A landscape with many valleys, sampled at points; each row gives a point and its height.
From any point a ball rolls to the lowest of the 2 points nearest to it. It stops when none of these is lower. Distance is the straight distance between rows; heights are no part of it.
q_303: [-33 -14  34 -17  38 -18   9  40 -42   1 -24  55 -22   9 -12 -47 -46  -2
  31 -38  11 -45  27  19  19]  height 3.65
q_93: [  2  30   6 -50 -19  67  -9  -6   8  37 -13 -34 -49   7  12  24  30 -19
 -71   8  -7  55  -8  -3  34]  height 5.03
q_67: [-19  -3 -13 -46  18  50  17 -34 -77   6 -10   5 -53  -5  -8   3  38  13
   4  -5 -23 -26 -28  26  50]  height 4.33
q_306: [  0  39 -14 -19  -5  -2   2  24  -8 -13 -24  47 -50  13  13 -11  22  28
  29 -20  52 -31 -19  -1 -25]  height 1.43
q_407: [-14  16   8  25  78 -37  46  23 -40 -20  17  37  51   7 -28 -19 -47  36
  59   5  10 -72  32  -6 -37]  height 3.93
q_414: [-21 -16  44  12  54 -50   5  58 -11 -43  21  62 -21  33 -18 -51 -84   1
  30 -27 -25 -43  44   3 -11]  height 3.41
q_131: [ 17  83  15  -7 -35 -38 -52  19 -53 -16 -20  41 -21   5   5  17  57 -21
 -61  -4  15 -27 -19  35  48]  height 2.63
q_987: [ 59  22   1 -33 -15  77 -11 -63 -30  85  33 -67 -38  -8 -15  33  58 -10
 -37  47 -14  63 -60 -38  99]  height 6.52
q_842: [  1   4   3 -18  77 -19  -1  -1 -63   3   0  72 -51 -24  -9 -26 -11  14
  49 -30  -9 -55   4   8  45]  height 3.88
q_354: [ 10 -64   1 -12  -7  84  18 -49 -48  60  38 -54 -33 -43 -20  27  57  45
 -32  29  26  18 -83  -8  69]  height 5.93
q_654: [ 11   8  15 -25 -38 -25 -16   9 -74  18 -39   5  28  22   3  -3  36   8
  21 -16 -21 -13  17  -1   0]  height 3.58
q_973: [-23 -13 -10  -2 -39  -5 -11 -30 -75  33 -21 -67  34 -38   5 -22  32  22
   7  50 -18  50 -26  -1  19]  height 6.01
q_990: [-36   3  -8  13 -37   1 -34 -21  23 -33 -40 -53 -13  -1  63   6   1 -18
 -26  13 -65  36   9  18  14]  height 5.43
q_13: [ 15  58  12   8 -20 -70 -58  46 -48 -24 -11  41  20   9  40   3   5  16
 -55  14   2 -52  -6  27  -1]  height 2.17
q_637: [  7 -11  29  10  22   3 -15   3  14 -46 -16  66 -19  21  20  25 -49 -47
  11 -70  48 -14  32 -23 -13]  height 2.64
q_714: [ 14  41  10   3  12 -88 -25  53 -35 -13  30  28  15  -9 -14 -37 -14  23
 -55  34 -21 -34 -21  45 -13]  height 2.65
q_812: [ 18  -7  -3  34  57 -79 -26  37  10 -22  36  36  32  42   3   9 -38  23
  45   9 -43 -43   6  -8 -83]  height 3.97
q_363: [ -7 -35  47  33  59  -8  -1  14  24 -54  16  84 -25  21 -25 -12 -85 -43
  34 -54   3 -39  31   3  18]  height 3.10
q_393: [ 17 -34   7 -18 -12  79 -16 -51 -23  95  46 -81 -30 -45 -21  32  46  26
 -53  59  -3  77 -69  -4  72]  height 6.24
q_744: [-62 -77   8  29   4   1  12 -11  30 -15  40  26  66  -6 -31 -20 -12  31
  45  10 -23   3 -11   3 -89]  height 4.66
q_499: [  1  20   3 -58   2  92   7 -40 -77  63 -10 -27 -45  10  -6  24  58  15
 -14   5  10   3 -37   1  64]  height 4.54
q_999: [-11  46   6  -5  47 -14 -19   0 -22 -32 -33  48 -28  -7  45  -1 -56 -28
  39 -31  51 -23  24 -31  -7]  height 2.22
q_477: [ 46  29 -57 -34  -2  48 -20 -77  -8  65   9 -50 -30 -23   5  21  42 -32
 -11  45 -42  49 -19 -20  70]  height 6.12
q_337: [ 71  66  -1 -29 -38  12 -31  34  -7  59 -40 -28 -49  57  22  23  50 -13
   2 -23  46  25 -11 -13  15]  height 5.56
q_338: [ 49   2   7   8 -46 -23  -6  36  64  -4 -15   0   4  41  33  26   9 -16
  -9 -52  48 -18  51   6 -10]  height 6.05
q_87: [ 25  42 -17 -17 -33  10 -13  43  42  20 -30 -21 -22  32  18  29  36 -10
 -13 -21  53  10  28  16 -26]  height 5.77
q_74: [-33 -40   2  26 -10  17  18 -28  38  26 -28 -77  49 -30   1   8  -9   6
  48  -6  22  53 -30   3 -19]  height 6.53
q_583: [ 10  -3  48  35  -4  24  15  16  48 -11 -50  -3 -25  46   2  -5 -39 -30
  79 -59  63  17  23 -43  -1]  height 3.77
q_32: [  3 -19  34  38 -22  48  20   3  84 -12 -37 -40 -20  41  28   1 -44 -31
   7 -43  21  27  35 -34  12]  height 3.98
q_645: [  4 -20   0  -8  29  42 -19 -20  24 -10 -17 -13 -56  28  47  40 -43 -65
  21 -48 -12  41  29 -28  -5]  height 4.63
q_927: [-39 -30  43  19 -15 -15  34  13   4 -63  -5  28  49   8 -11 -17 -19  36
 -30 -23  -8 -69  23   1 -16]  height 2.74
q_454: [-14  53 -18  -4   5 -16 -14   2 -39 -22 -34 -13  -6 -36  36 -20 -35 -13
   6  18  55   9   3 -10  -3]  height 1.85
q_743: [ 42  63 -13 -25 -38 -27 -62  -3 -36  15  27  39 -18 -12 -20   5  69 -49
 -71  49   7  19 -31   9  71]  height 3.20
q_296: [-22  91 -18  15   3 -45 -24 -11 -63 -45 -12 -18  11 -47  35 -13   3   8
 -38  54  12   5  -4   0  -2]  height 2.21
q_440: [-34  35   2  24  16 -71  -3 -12 -34 -40  18 -29  36 -64  12 -19 -15  20
 -35  49 -20  39   6   0 -34]  height 1.87
q_941: [-20  -3   4   7  -9   9 -23  -7  11 -47 -38 -22 -22  10  47  44 -37 -46
  -2 -41 -35  17  45  18  -1]  height 5.04
q_906: [  6 -51   4 -57  13  77  24 -17  29  45   2  -6 -24  22 -18  27  -7 -14
   7 -43  -5  19   6 -11 -11]  height 3.86
q_613: [-12 -18 -17 -28  48  17  28  -7 -71  -6   5  21 -59 -31 -24 -40  17  24
  30  -6  -4 -35 -24  60  80]  height 4.11
q_375: [ -1 -36 -11  34  15  44  41 -16  91  -9  30  36   6 -13 -22 -31 -47 -32
  39  -8  79  -2 -11 -18 -28]  height 2.78
q_472: [-19  24 -18   4 -28 -20 -41 -26 -35   0 -25 -52  12 -18  26   7  16 -25
 -14  32 -40  53 -10  23  10]  height 5.74
q_145: [ 28  70  17 -33 -38  46 -33  -7 -23  43 -32 -62 -50  32  15  24  44 -25
 -27   5  13  72 -32 -17  14]  height 5.31
q_282: [ 11   1  11 -24 -21 -18 -26  10 -51  43 -31 -31  -2  15 -15  10  35   1
  37  -8   3  22 -52  26   0]  height 3.90
q_700: [-53 -53   2   8   9  25  26 -28   4 -46 -13 -46 -43 -35   8 -26 -45  -5
   1  -7 -16  41   0  -1  39]  height 2.70
q_339: [ -4  20  16   8 -19 -61  -5  30 -34 -17 -14 -10  42  26   1 -28 -14  13
  13   5 -33  -7  56  -8 -33]  height 3.21
q_634: [ 22 -36  -3 -48 -34  -6 -10 -12 -24  13  12  16  12 -16 -20  -2  50  -5
 -39   9 -51  10  -9   2  50]  height 5.00
q_614: [  7  13 -17  -4 -68 -25  -9  24  17 -33 -11  19  31  -8  37  29  50  35
 -67  18  -3 -54 -15  14  -6]  height 4.68
q_632: [-15  17  37  73  76 -54  46  16  23 -54  66  34  49  34 -18  -3 -52  58
 -34   5  -7 -69  24 -43 -71]  height 3.47
q_99: [ 48  29 -41 -27  -7  27 -35 -40   6  46 -14 -19 -19  -2  31  30  20 -55
  -6  14 -29  45  31 -39  17]  height 5.68
q_895: [  3 -18  11  -8   7  34   9   8 -29  43 -30 -53 -50  -2  -2 -13  -7   2
  18 -12  31  36 -50  20  34]  height 4.20
q_468: [  3 -78   1 -34 -19  37  15 -39 -36  27  35 -23 -18 -48 -26  -4  44  23
 -34  16 -13   6 -49  15  68]  height 5.58
q_928: [ -3 -13  25  71  70 -54  16  36  20 -23  40  39  70  37 -29   2 -63  34
  39   9 -20 -68  24 -22 -74]  height 3.72
q_479: [ -8  16   6  27  43 -85  19  -4 -26 -28  32 -21  65 -35 -11 -32 -37  45
 -13  47 -39 -13  23 -46 -45]  height 2.40
q_438: [ -5 -54 -20 -34   2  24  13  -9  -6   4  16  17  -9  -6  -9  -7 -11  -5
  11  -7 -33  -5   8  11   6]  height 4.40
q_937: [ -9 -14  -8  19 -66   4  -1   4  80 -26 -10   9  32  14  37  41  56  31
 -28  -6   8 -21 -11  -7 -46]  height 5.09
q_269: [ 60  49 -32   2 -29 -30 -47  28   1  32 -22  21   9  32  42  40  37  -8
  -9 -11   2 -50  28  34  32]  height 1.64
q_868: [ 14 -33 -73 -16   4   8  26 -34  12  31  23   2  33 -62  -6  -9  22  14
  -5  35  22 -29 -24   1   8]  height 1.95
q_752: [-23 -13 -25  26  22   7  54  10  48 -45  14  34  13  -3 -28 -24 -25  15
  36   3  30 -37  15  -1 -40]  height 2.23
q_108: [-56 -89  40  55  41  26  16 -12   3 -19  43  26  14  -6 -68 -19 -61 -32
  78 -10  35  37 -15  18 -49]  height 5.18
q_529: [ 11  54  10  21  32 -86   1  44 -35 -20  18 -16  43  16   2 -34 -35  21
 -21  35 -59 -15  77 -30 -49]  height 2.86
q_474: [-12 -85  29 -17 -19  81  34 -37  94  24  25  -1  -4  33 -30   7  -6  -4
 -16 -41 -12  51  13 -33 -17]  height 3.13
q_109: [  9 -38  32  44   1  26  37  -9  45 -24  -3  37 -15  11 -31 -51 -54 -39
  74 -36  64   0   3 -49   5]  height 3.34
q_18: [ -1  34  -6 -66  18  82   2 -17 -41  74 -40   2 -43  16  12  16  12   1
  18 -32  28  -6  -8  -9  15]  height 4.74
q_134: [ 21 -15  -2 -12  14  64  43 -14  14  54 -18 -96 -33   0  -6  -4 -13  14
  33 -22  -4  40 -20 -12  55]  height 4.49
q_17: [  0 -34  16  76  20  -4  10  -6  78 -39  39  71  35  38 -58   9 -15 -15
  79 -24   8 -13  10 -12 -91]  height 6.97
q_42: [ 27 -19  -5  33 -12 -22  -2  19  81 -21   0  18   3  38  11  13 -20 -13
  33 -45   6 -18  36   5 -36]  height 6.39
q_478: [ -2 -58 -13  27   1 -45 -24  18  47  -7  38  32  39  24   3  -2 -18  30
  46  16 -51 -11  -6   5 -98]  height 4.32
q_204: [-20  15 -21   5   4  -6  41   7  34 -43 -15 -35   1 -24   5  -1 -12   2
 -23  -6 -18 -17  12  47  34]  height 1.86
q_419: [-15  85 -33  -6  12 -21  25  18 -15 -27 -26 -41 -18  -6  -9  -4  19  -1
   6  25  -7  -6  19  49  15]  height 1.44
q_832: [ 51  50 -18 -26 -51  -7 -41   3  17  47  14   3  -5  13 -18  39  76 -36
 -76  30   4  40 -28  21  39]  height 3.78
q_678: [ -3  48  20   7   1 -49 -31  49 -40 -32 -23  47 -16  30  33  22   6  13
  -1 -31  30 -34  13   7 -39]  height 1.78
q_704: [ 19 -41  25  40   1 -14   2 -13  78 -35  21  46  36  38 -30  46   1 -37
  44 -65  21   2  22  -3 -44]  height 6.71
q_4: [ 57   7  -3 -31 -28  -9 -32  21  44  47  -8 -31 -10  25 -14  45  44 -27
 -52 -14   5  55 -39  44   9]  height 4.31
q_564: [-35 -34 -14  15 -13 -23  24 -20 -10   2   1 -50  50 -41 -15 -19  13  43
  22  24  -9  16 -10  10 -17]  height 6.27
q_669: [-26  21 -34  -9  18 -31  26  25  -5 -29  25  33 -15 -18  -9 -33   0  43
  17  28  20 -29 -14  -7 -57]  height 1.84
q_580: [-42 -13  20  40  19 -27  16   4  28 -65  44  35  46   0   7  -2 -28  53
 -37  11 -31 -55  14  -9 -59]  height 3.12
q_445: [-11 -81  -2 -10 -31  72  41 -20  84  59  -5 -36  43  -2  -9 -11   0  15
  13 -16  -3  33   4 -36   9]  height 2.24
q_548: [ 10  46 -14 -28 -78 -16 -13  27  -4  -8  -8  25   1  -8  32  -8  64  -2
 -64  36   2 -18  16 -27  17]  height 4.24
q_218: [ -9 -34  -8  -6  72 -19  31   2 -77  12  29  13  36 -35 -52 -39 -34  41
  57  10 -11 -45  30  20   0]  height 4.12
q_750: [-69  -4   8  28  30   1  42 -17   5 -78 -19 -46  -5 -33   7   1 -37  -5
  17 -19 -11  20  17  15   4]  height 2.30
q_125: [ 16  78 -52  -5   5 -26 -11  16  -9  14 -33   4  -3 -15  25   7  25   3
  -5  26  13 -47  -9  49  17]  height 1.14
q_557: [-84 -64  35  63  39   1  12  18  17 -22  67  21  44   9 -63 -30 -62 -12
  51  14  -5  11   0  29 -91]  height 4.94
q_140: [ 16 -52 -33 -40  -9  60  37 -49  26  55   7 -21  31 -52  -4   9  14   5
 -15  14  17  17  -7 -34  26]  height 1.15
q_206: [ 37 -17 -43 -25  30  18 -32 -45  22  14   0   7 -10 -16  32  42 -28 -53
  19  -4 -20  39   7 -20 -17]  height 5.19
q_49: [ -8 -54  25  20 -16  59  26 -29  42 -18 -28 -32 -28   5  14 -15 -41 -14
  11 -36  -7  26 -12 -25  37]  height 3.33
q_395: [ 36  41 -17   2 -20 -85 -40  30 -19  19  30  17  49 -19 -10 -24  29  19
 -67  66 -44 -22 -35  26  17]  height 3.17
q_787: [ 12  58 -15  -2 -76 -67 -44  40  12  -6   8   7  20 -22   9 -17  51  -5
 -83  63 -32  20  11   4   5]  height 3.79
q_958: [-13  13  -8 -66 -64  55  -6  13 -21  28 -18   9 -31   3  10 -11  60  -8
 -69  27   9   4 -15  -4  29]  height 4.69

For each start below, name the point where the ball stops.
q_18 => q_454
q_87 => q_306
q_354 => q_140
q_478 => q_306
q_134 => q_125
q_937 => q_306
q_895 => q_440
q_407 => q_306
q_564 => q_645
q_32 => q_125
q_499 => q_454
q_218 => q_454
